Points on a hilly landscape, in no order, each with its height.
From any point a ball takes the steepest step (drop divided by distance) to one of its 5 nearest points. It stops when none of these is lower. Distance is the straight distance between rows; heights are no part of it.
Q_948 (h 6.42): [ -7 -35 -21   5  -3   9  -6 -17  12  -2   0   3 -32 -29  -7]
Q_200 (h 3.88): [ 25 -46 -14  12  16  19 -10  -1  21 -17   6  20 -37 -61  -9]
Q_768 (h 7.49): [-14  62  13 -21 -33  11   4  35 -17  21   9 -13  25  59  -3]
Q_938 (h 4.56): [ 52   2  20  38  67   0  17  -2 -54 -47 -32  24 -13  -6  18]
Q_995 (h 4.45): [ 21  10   6  22  10 -12  23 -38   4 -11  -8   8  -2 -12   6]
Q_180 (h 4.61): [ 24  -5  11  14   8 -25  18 -43  67  23   7   5  34 -22  15]
Q_330 (h 5.89): [  4 -71 -31  -6   7  14 -39  17  36 -15  36   9 -31 -75 -16]
Q_297 (h 2.64): [ 33  49  57  34  39 -63  29   8 -54 -41   2 -10  35  22  -1]
Q_787 (h 1.22): [-20  42   6  -7 -13   7  23 -14  30  28  -5  -5  44  41  16]
Q_99 (h 4.05): [ 18  77  69   4   8 -59   7  48 -29 -17  16 -15  19  49 -49]
Q_394 (h 6.15): [ -7  66  26  -1 -21  -3  19  23   5  20   9 -20  47  59  -4]
Q_329 (h 6.95): [-19   5 -11   3 -13  -1   2 -13 -17   3  -8 -12 -16   3  -1]
Q_168 (h 5.91): [ -7  54  21   0 -15 -23  13  20 -34   6   8 -19   2  43 -15]
Q_487 (h 1.24): [ 11 -27  -2  23  42   3 -13  17 -86 -64 -16   8 -37 -11   0]
Q_264 (h 2.24): [ 38 -22   1  30  28  12   6 -23   7 -20  -8  20 -25 -41   0]
Q_644 (h 0.51): [ 20  45  31  21  17 -43  29   0 -53 -26   1  -9  -2  21  -6]
Q_690 (h 1.89): [-26  -2 -20 -12 -19  15   3 -18  12  23 -12  -4  -6   2   4]
Q_384 (h 3.29): [-30  42  -2 -30 -30  33   9  23   1  36   1  -4  27  62  20]
Q_984 (h 0.80): [-32  -4 -11 -11 -26  -7 -27  23 -68  -7   4 -30 -13  24 -18]
Q_64 (h 3.99): [ 42  -5  14  34  19 -15  17 -37  37   0  -1  14  19 -37  13]
Q_705 (h 7.75): [-39 -41 -40 -46 -15  24 -26   6  54  40  -3   3  -3 -16   6]
Q_359 (h 6.73): [-45 -43 -39 -37 -22  24 -33  -2  21  22  -6  -6  -6  -2   1]
Q_665 (h 5.60): [ -6 -12 -19 -11  -4   3   4 -26  56  26  -2   9  -8 -29   5]
Q_321 (h 5.49): [-44   3 -22 -51 -23  45   0   9  29  45  -1  10  24  41  39]
Q_673 (h 5.04): [  7 -39 -30 -12   3   7 -19   2  50   4  22  15 -31 -68  -8]
Q_645 (h 5.52): [  8 -22 -24 -24  -1  -4  -1  -6  75  32  15  15 -16 -57   0]
Q_757 (h 8.24): [-30  38  -5 -15 -33  11  -4  20 -29  19   1 -18   0  47  -9]
Q_974 (h 5.22): [  7 -59 -17  10  15  21 -26  -4   4 -37   8  12 -43 -52  -7]
Q_929 (h 5.19): [  7  13   9  16  -1 -18  28 -43  29   1 -10   2  23  -3   8]
Q_595 (h 3.64): [ 39 -20   9  37  44  14  11 -16 -26 -39 -24  25 -25 -25   9]
Q_803 (h 7.45): [ -7 -38 -21  10   1   9 -13 -14 -26 -30  -5  -1 -34 -26  -8]
Q_598 (h 3.91): [-27  32  -2 -32 -20  25  20   4  49  41  -7   0  48  48  33]
Q_288 (h 7.59): [-41  -3 -23 -38 -41  34 -22  26 -25  30   1 -12  11  44  14]
Q_462 (h 7.99): [-10  39  36 -24 -22 -26 -37  73 -57   6  16 -10 -19  51 -48]
Q_641 (h 7.00): [-29 -45 -35 -25 -16  14 -21  -5  40  17   3  -2 -23 -28  -3]
Q_397 (h 6.51): [-50 -33 -32 -67 -29  55 -30  32   4  39   0   7  29  45  45]
Q_300 (h 4.51): [  7 -53 -13  21  32  12 -16   0 -49 -57 -10  11 -43 -29  -9]
Q_825 (h 5.83): [-11  15   8   1  -7 -28  -4  22 -82 -28   6 -21 -32  14 -18]
Q_610 (h 5.08): [ 13  84  60   2  -9 -39   7  46  -9  -2  17 -13  45  64 -35]
Q_171 (h 5.15): [ 46 -14   4   5  20 -18  10  -5  83  33  30  16  13 -74   7]
Q_436 (h 6.74): [  8  56  35  22  -4 -37  30 -10   3  -3   4 -25  50  42  -5]
Q_228 (h 4.04): [  0  22  11  10  -9 -16  24 -40  56  24 -11  -2  49  15  14]
Q_255 (h 4.27): [ 55   0  34  48  55  -7  23 -22 -27 -36 -31  22   6 -12  19]
Q_308 (h 8.25): [-21 -51 -29   2 -10   6 -26  -7 -30 -27  -2 -10 -28 -20 -11]
Q_503 (h 5.70): [-15  33   2   1 -18  -5  17 -14   0  15  -5 -16  13  24   5]
Q_215 (h 7.01): [-24 -62 -36 -16  -7  15 -33  -4  21  -6   9  -2 -24 -40 -12]
Q_478 (h 3.56): [ 57 -14  26  46  37  -9  20 -31  20 -14 -12  24  14 -32  16]
Q_469 (h 5.46): [-39   2 -14 -31 -39  16 -37  44 -54  19   3 -27   3  42 -10]
Q_102 (h 6.07): [ 16   3   3  22  13  -9  16 -20 -35 -29 -11   3 -22  -4   0]
Q_831 (h 3.22): [ 40 -28   3  25  24   5  12 -21  36  -1  -2  23 -10 -51   0]

Where does a ball stop that starts at each point below?
Q_308 => Q_487
Q_180 => Q_264
Q_803 => Q_487
Q_641 => Q_690
Q_610 => Q_644
Q_255 => Q_264
Q_929 => Q_787
Q_673 => Q_264

Call two points neighbours if one is among the 5 nearest of the other. Go from one point of each pair to the other, from neighbour to neighbour, staying as low as possible. Name the highest point that can't be avoided.
Q_690, Q_487 => Q_321
Q_644, Q_264 => Q_255
Q_264, Q_487 => Q_595
